Each scene shows the same named points in several views. A view is turned or mirrored, shifted and resized as a whole, has a little noise and may leave points out.

Scene 1
View 1
(265): [-0.63  1.78  2.10  0.08 -2.53 -0.76 -0.12  2.97 -1.64 -2.32 -1.56  1.15
  0.22 -0.31 -2.93  1.78  2.47 -2.60  3.11  0.83 -0.47 -2.58]
(171): [-1.81  2.71  1.16  2.58 -1.92 -0.84  1.57  2.46 -0.97  0.09  0.09  0.77
 -0.70 -1.31 -1.96  0.13  1.33 -0.23  1.94  1.02 -1.49 -0.82]
(250): [ 0.12  0.84 -1.06  0.42 -0.51 -0.50  0.28  0.66 -1.34 -0.22  1.18 -1.66
  1.80 -0.55 -2.59 -2.23 -0.19 -1.01  0.17 -0.61 -3.03  1.06]
(123): [-0.87  1.76  0.75  1.67 -2.40 -0.96 -0.91  0.35 -2.15 -0.96 -1.95 -0.64
 -1.13  0.76 -0.80 -0.47 -0.11 -2.52  0.39 -1.58 -2.32 -1.90]
(213): [-1.59  1.74  0.44  1.15 -1.75 -2.50 -2.20  0.06 -2.19 -1.46 -1.88 -0.48
 -1.58  0.75 -0.98 -0.57  0.66 -3.10  0.23 -1.80 -2.37 -3.02]
(184): [ 1.26  1.07 -0.04  1.74 -2.66  1.71  1.34  0.87 -0.94 -0.87 -1.34 -0.71
  0.61 -0.13 -1.65 -1.22 -0.37 -1.78  1.05 -0.57 -1.80  0.38]
(321): [-0.35  1.93  0.64  1.82 -2.80  1.09 -0.32  0.24 -0.91 -0.22 -2.58 -1.85
 -0.71  1.49 -0.77 -2.16 -1.73 -0.98 -1.73 -0.90 -1.60 -1.67]
(309): [-0.40 -0.78  1.14  1.51 -2.18  3.39  1.04  0.92  0.90  0.53 -3.25 -1.68
 -0.33  1.02 -1.03 -2.70 -3.11  0.46 -3.09 -0.77 -2.05  0.15]
(117): [-4.20  1.60  1.15  3.71 -2.04 -2.25  0.64  0.62  2.62 -0.82 -3.93  3.04
 -5.85 -0.82 -1.03 -0.78  1.72  0.03 -0.60 -1.03 -1.41 -3.81]
(204): [-2.80  3.15  0.63  1.36 -1.64 -2.81  0.00  1.64 -0.13 -0.91 -0.52  0.88
 -1.27 -0.65 -2.34 -0.80  2.13 -0.41  0.64  0.56 -1.04 -2.90]
(328): [ 3.14  0.80 -0.01  1.42 -3.36  2.06 -0.41 -0.01 -4.61 -1.37 -1.94 -2.20
  1.42  1.27 -0.73 -0.07 -1.29 -4.51  2.27 -2.32 -2.70  0.18]
(28): [ 0.28 -2.17 -1.56  1.29 -0.12 -1.15 -1.05 -1.15 -2.42 -0.62 -0.68 -0.99
 -0.49 -0.31 -0.87 -1.45 -0.93 -3.90  0.72 -4.63 -5.51  1.61]
(233): [-1.64 -1.03  1.87  0.54 -2.66 -0.36 -1.04  0.68  1.86 -2.92 -5.99  2.24
 -3.77  0.55 -1.97  0.37  1.56 -2.66 -0.13 -1.70 -0.85 -4.17]
(59): [-1.11  1.26 -0.49  0.97 -0.42 -0.33  1.45  1.99 -0.16  0.81  2.00 -1.16
  1.85 -1.15 -2.64 -2.77 -0.27  0.93 -0.47  0.74 -2.40  1.33]
(200): [-1.57  5.94 -0.25  0.53 -1.88 -1.59  1.60  3.22  0.38  0.13  3.16 -0.87
  2.61 -0.99 -4.10 -2.99  2.21  2.44 -0.26  4.24  0.96 -1.47]
(79): [ 0.94  4.02 -1.31  2.40 -2.75 -0.74 -0.08 -0.24 -3.55 -0.23  0.66 -2.07
  0.69  0.50 -0.79 -2.08 -0.21 -2.08  1.17 -1.02 -2.10 -0.40]
(174): [-0.86 -0.25  0.18  2.22 -1.27 -0.66 -0.46  0.30 -2.24 -0.11 -1.35 -0.75
 -1.04 -0.13 -0.46 -0.70 -1.07 -2.47  0.47 -2.78 -4.07  0.22]
(103): [-0.96  1.44  0.48  1.38 -2.49 -1.97 -2.13 -0.47 -2.06 -2.08 -2.95 -0.03
 -2.30  0.86 -0.77  0.06  0.98 -4.03  0.92 -2.35 -2.12 -3.32]
(114): [-0.28 -0.81  0.04  0.23 -1.24 -0.16 -0.54  0.53 -0.02 -1.50 -1.91 -0.14
 -0.39  0.06 -1.97 -1.37 -0.07 -2.09 -0.23 -1.74 -2.51 -0.86]
(339): [-1.82 -0.56  0.89  1.66 -0.71 -1.49  0.19  1.38 -0.75 -0.81 -1.34  1.04
 -1.65 -1.14 -1.69  0.19  0.66 -2.14  1.50 -1.75 -3.42 -0.51]
(325): [ 2.00  4.17 -1.83  2.87 -3.09  0.38  1.02 -0.32 -2.97 -0.65  0.69 -1.63
  0.79 -0.07 -0.99 -2.21  0.18 -2.09  1.81 -0.65 -1.59  0.11]
(256): [-0.64 -1.41  1.74  1.02 -1.46  0.69  0.90  2.19 -0.56 -1.13 -2.09  1.11
 -0.74 -0.90 -2.04  1.10  0.35 -2.28  1.95 -1.02 -2.83  0.03]
(225): [ 2.76  3.01 -1.76  0.35 -3.65  2.00 -0.14 -1.00 -0.50 -1.48 -1.70 -2.82
  1.90  1.97 -2.12 -4.23 -0.74 -1.31 -1.97 -0.14  0.39 -1.36]
(210): [-1.52  0.97  1.82  2.88 -1.72 -0.21  1.21  2.20 -2.21  0.47 -0.79  0.34
 -0.98 -1.15 -0.91  1.17 -0.08 -1.53  2.35 -0.61 -3.35  0.21]
View 2
(204): [ 0.24 -0.57  1.41  1.48  0.93  0.52  0.75 -0.72 -1.69 -1.05 -1.07  0.14
  0.14 -0.08 -0.30  0.79 -0.14  1.08 -0.29  0.12 -0.43  0.56]
(59): [-0.77 -1.23 -0.71  0.48 -0.35  0.96 -0.54 -0.01 -0.60  0.23 -2.40  1.12
  1.07 -0.69 -0.29  1.83  1.59  0.94  0.30  0.11  0.64  0.42]
(103): [-0.12 -0.41  0.37  1.63  0.52  0.23  0.89 -1.53 -3.23 -1.26  0.05  0.21
 -1.78 -0.01 -0.35 -0.57 -0.90  0.31 -0.44  0.79  1.49 -0.68]
(265): [ 1.52 -0.77  0.21  0.93  0.07  0.54  0.52 -1.10 -3.11 -1.44 -0.82  0.97
 -1.67 -0.29 -1.29 -0.02 -0.23  1.79 -0.40  0.50 -0.64  0.62]
(213): [-0.37 -0.55  0.50  1.39  0.92  0.69  0.77 -1.45 -2.81 -1.14 -0.35  0.45
 -1.34 -0.25 -0.19  0.02 -0.69  0.24 -0.22  0.72  1.33 -0.38]
(250): [-0.72 -1.50 -1.15  0.69 -0.46  0.78 -0.58 -0.57 -1.35 -0.31 -1.68  1.43
  0.09 -0.40 -0.01  1.44  1.29  0.80  0.06  0.46  1.58  0.00]
(79): [-0.04 -0.57 -0.20  0.95 -0.27  0.41 -1.00 -0.36 -1.78 -1.49 -0.76  2.44
 -0.33 -1.65  0.57  0.61  0.36  0.00 -0.22  0.28  1.48 -0.88]
(171): [ 0.74 -0.44  0.56  1.57 -0.55  0.85  0.25  0.33 -1.19 -0.62 -1.23  0.97
  0.40 -0.64 -0.69  0.63  0.16  1.39 -0.05  0.35 -0.62  0.57]
(225): [-0.41 -0.72 -1.02 -0.77  0.48 -2.02 -1.29 -1.08 -2.83 -0.76 -1.95  0.89
  0.01 -1.91 -0.04  0.27  1.37  0.08 -0.49 -1.11  1.48 -1.68]
(28): [-1.48 -1.52 -2.21  1.89 -1.66  0.91  0.14 -1.14 -2.19 -0.18  0.03  1.16
 -1.58  0.84  0.18  0.12  0.53  0.08  0.09  1.68  3.72 -0.97]
(325): [ 0.45 -0.54 -0.49  1.21 -0.91 -0.41 -1.27  0.00 -1.70 -1.48 -0.77  2.52
 -0.12 -1.44  0.61  0.46  0.79  0.37 -0.41  0.02  1.23 -1.05]
(210): [ 0.41 -0.28 -0.24  1.94 -1.36  1.41  0.55  0.59 -1.48 -0.15 -0.88  1.16
 -0.56 -0.73 -1.05  0.25 -0.18  1.08  0.34  1.28  0.22  0.23]
(309): [-1.58 -0.13 -1.40 -0.10 -0.74 -0.68  0.26  0.29 -1.88  1.80 -2.49 -0.65
  0.13 -1.82 -1.68 -0.35  0.63  0.06  0.63  0.02  1.52 -1.19]
(328): [ 0.47 -0.74 -2.16  0.63 -1.59  0.02 -0.80 -0.57 -3.14 -0.87 -0.53  2.42
 -2.07 -1.59 -0.76 -0.50  0.33  0.45  0.00  0.86  2.16 -1.36]
(339): [-0.31 -0.69 -0.35  2.11 -0.80  1.09  1.13 -0.34 -1.72 -0.05 -0.66  0.14
 -0.66  0.65 -0.83  0.22 -0.02  1.08  0.16  1.23  0.89  0.42]
(123): [-0.20 -0.27 -0.03  1.22 -0.02  0.44  0.49 -0.75 -2.48 -0.64 -0.57  0.71
 -1.04 -0.95 -0.61 -0.11 -0.46  0.31 -0.04  0.69  1.20 -0.58]
(256): [ 0.36 -0.74 -1.19  1.58 -1.51  0.49  0.87 -0.19 -2.12  0.38 -1.03  0.23
 -1.06  0.25 -1.68 -0.20  0.27  1.62  0.22  1.03  0.44  0.31]
(184): [ 0.16 -0.63 -1.10  0.83 -1.16 -0.46 -0.41 -0.02 -2.02 -0.23 -1.39  1.17
 -0.40 -1.06 -0.75 -0.01  0.86  0.92  0.00  0.21  0.94 -0.67]
(233): [ 0.09 -0.03  0.35  1.64  0.20 -1.17  1.96 -1.33 -3.45  0.14 -0.50 -2.06
 -1.40  0.80 -1.69 -1.37 -0.88  1.01 -0.31  0.31  0.13 -0.31]
(174): [-0.95 -0.59 -0.86  1.60 -0.88  1.15  0.45 -0.35 -1.88  0.00 -0.61  0.86
 -0.94 -0.48 -0.49  0.15 -0.09  0.10  0.41  1.43  2.09 -0.48]
(114): [-0.74 -1.08 -1.02  0.97 -0.28  0.01  0.50 -1.06 -2.43  0.21 -1.33 -0.12
 -0.68  0.25 -0.87  0.16  0.56  0.68 -0.08  0.55  1.53 -0.31]
(200): [ 0.73 -1.13  1.21 -0.35  1.46  0.29 -0.93 -0.26 -0.74 -1.23 -2.96  1.29
  1.80 -1.36  0.14  2.35  1.68  1.51 -0.44 -1.22 -1.64  1.10]
View 3
(321): [-0.98 -1.90 -2.00 -1.37  0.33 -0.60 -0.67 -0.28  0.68  0.96 -1.21  1.54
 -0.50  0.43 -1.85 -2.08 -1.77 -0.81  0.06 -1.90  0.70  3.48]
(256): [-1.00  2.03 -2.49 -0.93  0.61 -0.01 -0.93 -0.78  0.65  0.30  1.13 -0.98
  1.01 -1.95 -4.01  1.36 -3.75 -1.39  2.16 -1.11 -0.33  3.71]
(225): [ 0.77 -2.30 -2.62  1.25 -0.10 -0.47  0.10 -0.24  1.90  1.15 -1.01  3.81
  0.25 -0.74  2.38 -4.14 -2.63 -0.55  0.14 -2.17 -0.74  3.31]
(210): [-0.56  1.05 -1.68 -1.59 -0.99 -0.71 -0.11  0.03 -0.85  0.91  2.72 -1.45
  0.36 -1.28 -4.88  0.24 -1.96 -1.53  2.16  0.07  0.65  4.07]
(174): [-1.67 -0.62 -3.46 -2.63 -0.46  0.87 -0.38  1.19 -0.81  0.18  1.20  0.11
  1.03  0.10 -3.67 -0.01 -2.85 -0.23  0.63 -1.33 -0.12  4.69]
(233): [-3.67  1.32 -2.25 -3.36  2.83 -0.26 -3.64 -3.81 -0.08  0.66 -1.66 -0.32
 -0.67 -2.41 -1.46  1.13 -4.17 -2.14  1.70 -4.14  1.00  1.17]
(309): [-0.29 -1.55 -1.37  0.12  1.28 -0.40 -0.57  0.10  2.98 -0.19 -3.96  0.76
  0.05  1.79 -3.53 -1.62 -2.04 -1.44  0.68 -1.96 -1.50  4.78]
(339): [-1.48  1.85 -3.18 -2.98  0.23 -0.31 -0.91 -0.64 -1.24 -0.07  1.47 -1.67
  0.60 -1.11 -3.19  0.88 -3.14 -1.07  1.94 -0.97 -0.23  3.98]
(117): [-3.09  0.65 -1.16 -5.93  1.64 -2.48 -2.85 -3.70 -2.57  0.00 -1.55 -3.28
 -1.92 -0.65 -1.51 -1.04 -1.61 -3.14  2.96 -2.63  0.78  2.49]
(114): [-1.01  0.91 -3.86 -1.91  1.09  0.04 -0.86 -0.37  0.10 -0.23 -0.31  0.53
  0.71 -0.57 -1.22  0.08 -3.88 -0.27  0.62 -1.76 -0.83  3.99]
(171): [ 0.62  1.67 -1.43 -1.48 -0.74 -2.58  0.07 -1.28 -1.02  1.00  2.41 -1.96
 -0.51 -1.34 -2.27 -1.03 -1.77 -1.68  2.59  0.64  0.45  3.64]
(184): [-0.02 -0.50 -2.19  0.50 -0.68  0.11  0.10  0.30  1.07  0.52  1.04  0.84
  0.88 -1.40 -1.55 -1.66 -2.97 -1.33  1.83 -1.12 -0.68  4.00]
(204): [-0.22  1.93 -2.51 -3.33  0.13 -3.18 -0.44 -2.33 -2.00  1.21  1.51 -1.45
 -1.36 -1.12 -0.10 -1.05 -1.89 -0.96  1.34 -0.23  1.17  3.08]
(328): [-1.01 -2.06 -2.93  1.05 -1.45  2.63 -0.12  1.75  1.20  1.51  3.17  3.49
  2.05 -2.38 -2.87 -0.92 -3.77 -0.22  0.55 -2.05  0.58  3.46]
(213): [-2.07  0.00 -3.82 -3.96  0.30 -0.39 -1.25 -0.92 -1.97  1.42  1.77  1.08
 -0.32 -1.01 -1.10 -0.27 -2.74  0.08 -0.27 -1.77  1.85  2.70]
(265): [-0.55  2.33 -2.35 -1.14  0.09 -1.49 -0.99 -2.29 -0.48  2.53  3.34  0.57
 -0.29 -3.47 -1.44  0.75 -3.35 -0.39  1.14 -0.68  2.31  1.49]
(103): [-2.93 -0.31 -3.60 -4.06  0.34  0.38 -2.00 -1.10 -1.83  1.41  1.74  1.43
 -0.03 -1.95 -1.07 -0.10 -3.44 -0.30  0.34 -2.95  1.96  2.07]
(325): [ 0.29 -2.06 -2.50  0.02 -2.36 -0.11  0.79  1.20 -0.76  1.07  3.33  1.46
  0.80 -1.88  0.04 -3.54 -2.07 -1.35  1.87 -0.73 -0.08  4.17]
(123): [-1.49 -0.66 -2.71 -2.45 -0.14 -0.28 -1.04 -0.32 -0.70  1.35  1.39  0.92
  0.06 -0.85 -2.17 -0.79 -2.51 -0.55  0.45 -1.84  1.41  3.13]
(79): [ 0.41 -1.32 -3.14 -1.29 -1.84 -0.76  0.85  1.16 -1.05  1.26  2.94  1.23
  0.35 -0.40 -0.86 -2.46 -1.68 -0.04  0.43 -0.04  0.55  4.27]
(59): [ 2.19  1.59 -2.99 -0.32 -0.60 -2.41  1.89  0.65  0.02 -0.26  0.54 -0.89
  0.21  1.04 -0.98 -1.54 -1.83 -0.39  1.31  1.40 -1.88  5.84]
View 4
(117): [ 0.75  1.38  0.13  0.65  0.54 -1.25 -2.25 -0.28  2.88 -0.98  2.86  0.18
  0.45 -0.44  1.06  2.30 -0.83  4.50  0.09  2.42  2.23 -2.56]
(79): [ 1.41  0.93  0.31  0.60  1.52  1.14 -0.73  0.51 -1.35  0.24  0.74 -1.45
  0.42  2.23 -0.93  0.78  0.80  0.02  0.65  1.09 -0.77  1.17]
(114): [ 0.42  1.06 -0.39  0.00 -0.16  1.20 -0.72 -0.40 -0.06  0.23  1.76  1.69
  2.06  1.16 -0.78 -0.12 -0.77  2.13  1.25  0.61  0.21 -0.44]
(103): [ 1.84  2.53 -0.48  0.23  0.43 -0.47 -2.37 -0.42  0.77 -0.13  2.52 -0.06
  2.07  2.04 -0.99 -0.38  0.31  2.15 -0.64  0.05  0.43 -0.98]
(225): [ 0.95  0.01 -1.76 -0.30  2.10  1.92  1.46  1.12 -0.14 -1.09  0.06 -1.36
  1.88  0.77 -1.78 -0.73 -1.60  0.36  0.52  0.82 -0.81  1.33]
(250): [ 0.14  0.58  0.10  0.77  0.17  2.57 -0.20 -0.14 -1.52  0.70  0.56  0.96
  0.68  1.57 -0.20  0.50  0.38  1.02  2.09  0.71 -0.53  1.02]
(171): [ 1.47 -0.36  1.47  2.17  0.36  0.12 -1.64 -1.21  0.45 -0.36  0.23  0.27
  0.24  0.92  0.77  1.86  0.53  2.18  1.25  1.78 -0.40 -0.02]
(174): [ 0.58  1.60  0.96 -0.61  0.12  0.26 -1.39 -0.47 -1.36  0.85  2.43  1.09
  1.70  1.86 -0.55  0.82  0.21  0.80  1.50  0.74  0.53 -0.31]
(28): [ 0.31  2.48  0.44 -0.96 -0.63  1.53 -1.35  0.38 -2.52  2.00  3.25  2.31
  1.66  2.91 -1.46  0.21  0.02  0.84  1.75  0.58  0.20 -0.17]
(265): [ 2.45  0.45  0.66  2.38  0.08 -0.44 -2.51 -1.93  1.28 -0.79  0.22  0.40
  2.14  1.75 -0.31 -0.46  0.64  2.48 -0.23  0.11 -1.11 -0.13]
(233): [ 1.27  1.70 -0.75 -0.39  0.08 -1.34 -2.00 -1.08  2.53 -0.94  2.98  1.52
  3.46  0.47 -0.71 -0.54 -1.72  3.94 -0.40  0.38  1.30 -2.18]
(339): [ 0.95  1.04  1.02  0.84 -0.60  0.32 -2.20 -1.16 -0.01  0.55  2.09  1.99
  1.30  1.58  0.16  1.11  0.04  2.59  1.38  1.08  0.29 -0.85]
(200): [ 0.29 -1.50 -0.56  3.71  1.52  2.96  0.22 -0.66  1.42 -1.21 -2.65 -1.59
 -1.12 -0.35  1.77  1.40  1.05  2.20  1.68  1.12 -0.95  1.69]
(184): [ 1.44 -0.34  0.78  0.26  0.69  0.57 -0.21 -0.30 -0.89 -0.27  0.79  0.67
  1.76  1.43 -1.05  0.52 -1.25  0.92  1.48  1.57 -0.96  0.64]
(325): [ 1.88  0.12  0.55  0.82  1.26  1.08 -0.52  0.94 -1.37  0.06  0.65 -1.30
  0.38  2.44 -1.32  0.90 -0.06  0.06  0.55  1.94 -1.43  1.23]
(321): [ 0.57  0.77 -0.26 -0.91  1.60  0.08 -0.02 -0.24  0.03 -0.69  1.61 -0.63
  2.23  0.40 -0.58  0.57 -0.78  0.61  0.99  0.58  0.87  0.08]
(210): [ 1.42  0.18  2.46  1.05 -0.08 -0.65 -2.09 -1.64 -0.60  0.18  1.23  1.08
  1.38  1.47  0.37  1.88  0.43  1.38  1.83  1.42 -0.23 -0.22]
(256): [ 1.26 -0.10  1.48  0.68 -0.71 -0.20 -1.73 -1.71 -0.13  0.14  1.44  2.53
  2.46  1.38 -0.39  0.41 -0.90  2.33  1.64  1.14 -0.45 -0.43]
(204): [ 0.90  0.75  0.01  2.18  0.44  0.63 -1.80 -0.87  1.57 -0.66  0.59 -0.31
  0.22  0.61  1.00  1.21  0.91  3.12  0.53  0.99  0.32 -0.53]
View 5
(114): [-0.83  0.38  1.24 -0.23 -2.11 -0.03 -0.50  1.23  0.11 -0.35  1.69  2.52
 -1.19 -1.79 -1.07  0.76 -0.25 -0.68 -1.22 -0.20  0.80  0.87]
(117): [ 0.47 -1.84  2.13 -1.89 -0.11 -1.25  2.36  1.74 -0.94  1.46  2.26  2.70
 -3.13  0.22 -1.33  0.06  1.84 -2.53  1.83 -0.48 -0.24  0.34]
(309): [-1.49  0.00  1.15  0.55 -3.94  1.83  0.02 -1.57 -0.98 -1.13  2.14  2.37
 -0.86 -1.95 -0.05  1.84  0.37 -2.08  0.61 -0.59  1.03 -0.91]
(339): [-0.03 -0.24  1.05 -1.49 -1.27 -0.66  0.81  0.77  0.91  0.37  2.08  2.72
 -1.91 -1.57 -0.58 -0.10 -0.04 -0.18 -1.54 -0.89  0.30  1.54]
(210): [ 0.22 -0.33  0.41 -1.87 -1.14 -0.03  1.58 -1.33  0.91  0.49  1.92  2.24
 -1.20 -1.74 -0.19 -0.52  0.27  0.15 -1.91 -1.35 -0.76  0.95]
(200): [-3.20  0.36 -0.95  2.16  2.19 -1.29  1.42 -3.39 -1.44  2.02 -1.66  0.86
 -2.38 -1.92 -2.77 -0.40  0.06 -0.84 -1.12  0.16  1.45 -0.06]
(213): [ 0.11  0.34  0.21 -1.50 -1.05 -0.44  0.00  2.41  0.30  0.95  0.62  2.46
 -0.60 -1.03 -2.53  1.10  0.93 -0.30 -1.13 -0.14 -0.63  0.81]
(59): [-1.79  0.42 -0.30  0.89 -0.36 -0.18  0.61 -2.51 -0.26  0.22  0.29  2.39
 -2.23 -3.10 -0.22  1.00 -0.72  0.01 -1.55  0.00  1.79  0.71]
(79): [ 0.01  0.67 -0.41 -0.39 -0.21 -0.30 -0.76 -0.96 -0.91  0.34 -0.36  1.62
  0.60 -2.00 -0.95  1.56 -0.12  1.02 -2.09  0.83 -1.45 -0.09]
(204): [-0.93 -0.35  0.20 -0.55  0.67 -1.31  1.44  0.37 -0.29  1.78  0.34  2.08
 -2.15 -0.92 -2.31 -0.22  0.77 -0.96 -0.81 -0.35  0.07  0.81]
(28): [ 0.83  0.63  0.80 -1.49 -2.60 -0.06 -1.32  1.72  1.01 -1.18  1.98  3.44
 -0.52 -2.93  0.77  2.18 -0.92  1.31 -2.17  0.42  0.35  1.54]
(321): [-0.71  0.21  0.41 -0.21 -2.36  0.91 -0.13 -0.05 -1.01  0.04  1.06  1.85
 -0.14 -1.23 -1.42  1.72  0.92 -1.18 -0.12 -0.04 -0.41 -0.72]
(250): [-0.90  1.05 -0.34  0.54 -0.67 -0.35 -0.89 -0.74 -0.13 -0.10 -0.05  2.56
 -1.10 -3.22 -0.40  1.76 -1.08  0.89 -2.37  0.65  1.22  0.98]
(233): [-0.69 -0.90  2.77 -1.11 -2.55 -0.45  0.51  3.45 -0.01  0.39  2.91  1.98
 -1.42  0.35 -2.73 -1.01  1.08 -2.65  0.42 -1.15 -0.33  0.57]
(171): [-0.82 -0.46  0.35 -0.82  0.36 -0.74  1.69 -1.54 -0.03  1.19  0.96  1.64
 -1.74 -1.34 -0.99 -0.93  0.24 -0.20 -1.47 -0.87 -0.44  0.67]
(225): [-2.09  0.90  0.88  2.01 -1.66  0.41 -2.17 -0.48 -2.37 -0.66 -0.15  0.84
  0.82 -1.60 -1.93  1.67 -0.36 -0.97 -0.79  1.33 -0.19 -1.35]
(123): [ 0.05  0.22  0.38 -1.29 -1.54  0.08 -0.11  0.82  0.05  0.56  1.10  2.04
 -0.18 -1.22 -1.68  0.79  0.74 -0.31 -1.39 -0.51 -0.94  0.23]
(103): [ 0.53  0.10  0.78 -1.58 -1.53 -0.47 -0.28  3.12  0.23  0.77  1.19  2.12
 -0.12 -0.61 -2.52  0.68  0.86 -0.36 -1.19 -0.27 -1.31  0.71]
(328): [-0.04  0.92  0.68 -0.72 -3.05  0.81 -1.95 -0.07  0.27 -0.97  1.27  1.12
  2.07 -1.92 -0.83  0.48 -0.69  1.03 -3.13 -0.35 -2.03  0.06]
(174): [ 0.57  0.12  0.37 -1.62 -2.23  0.29 -0.02  0.47  0.65 -0.18  1.70  2.91
 -0.59 -2.12 -0.09  1.49  0.10  0.29 -1.58 -0.37 -0.23  0.95]
(325): [-0.16  0.31  0.24 -0.10  0.04 -0.66 -0.95 -1.46 -1.17 -0.13  0.08  1.07
  0.75 -1.91 -0.42  0.72 -0.55  1.01 -2.27  0.94 -1.61 -0.21]
(265): [-1.23  0.31  0.55 -0.81 -0.74 -0.77  0.59  0.95  0.84  1.27  0.91  1.01
 -0.46 -0.58 -3.24 -1.83  0.41 -0.39 -2.51 -1.52 -1.19  1.01]
(256): [-0.72 -0.18  1.47 -0.94 -2.44 -0.17  0.62  0.00  1.17 -0.23  2.53  2.07
 -1.33 -1.47 -0.59 -1.24 -0.29 -0.45 -1.97 -1.58 -0.02  1.18]

Which points are out of place in each view (at most two, in the order of its rows)? Write - if all are in place.
view 1 | (265)
view 2 | (28)
view 3 | (79)
view 4 | (233)
view 5 | (250)
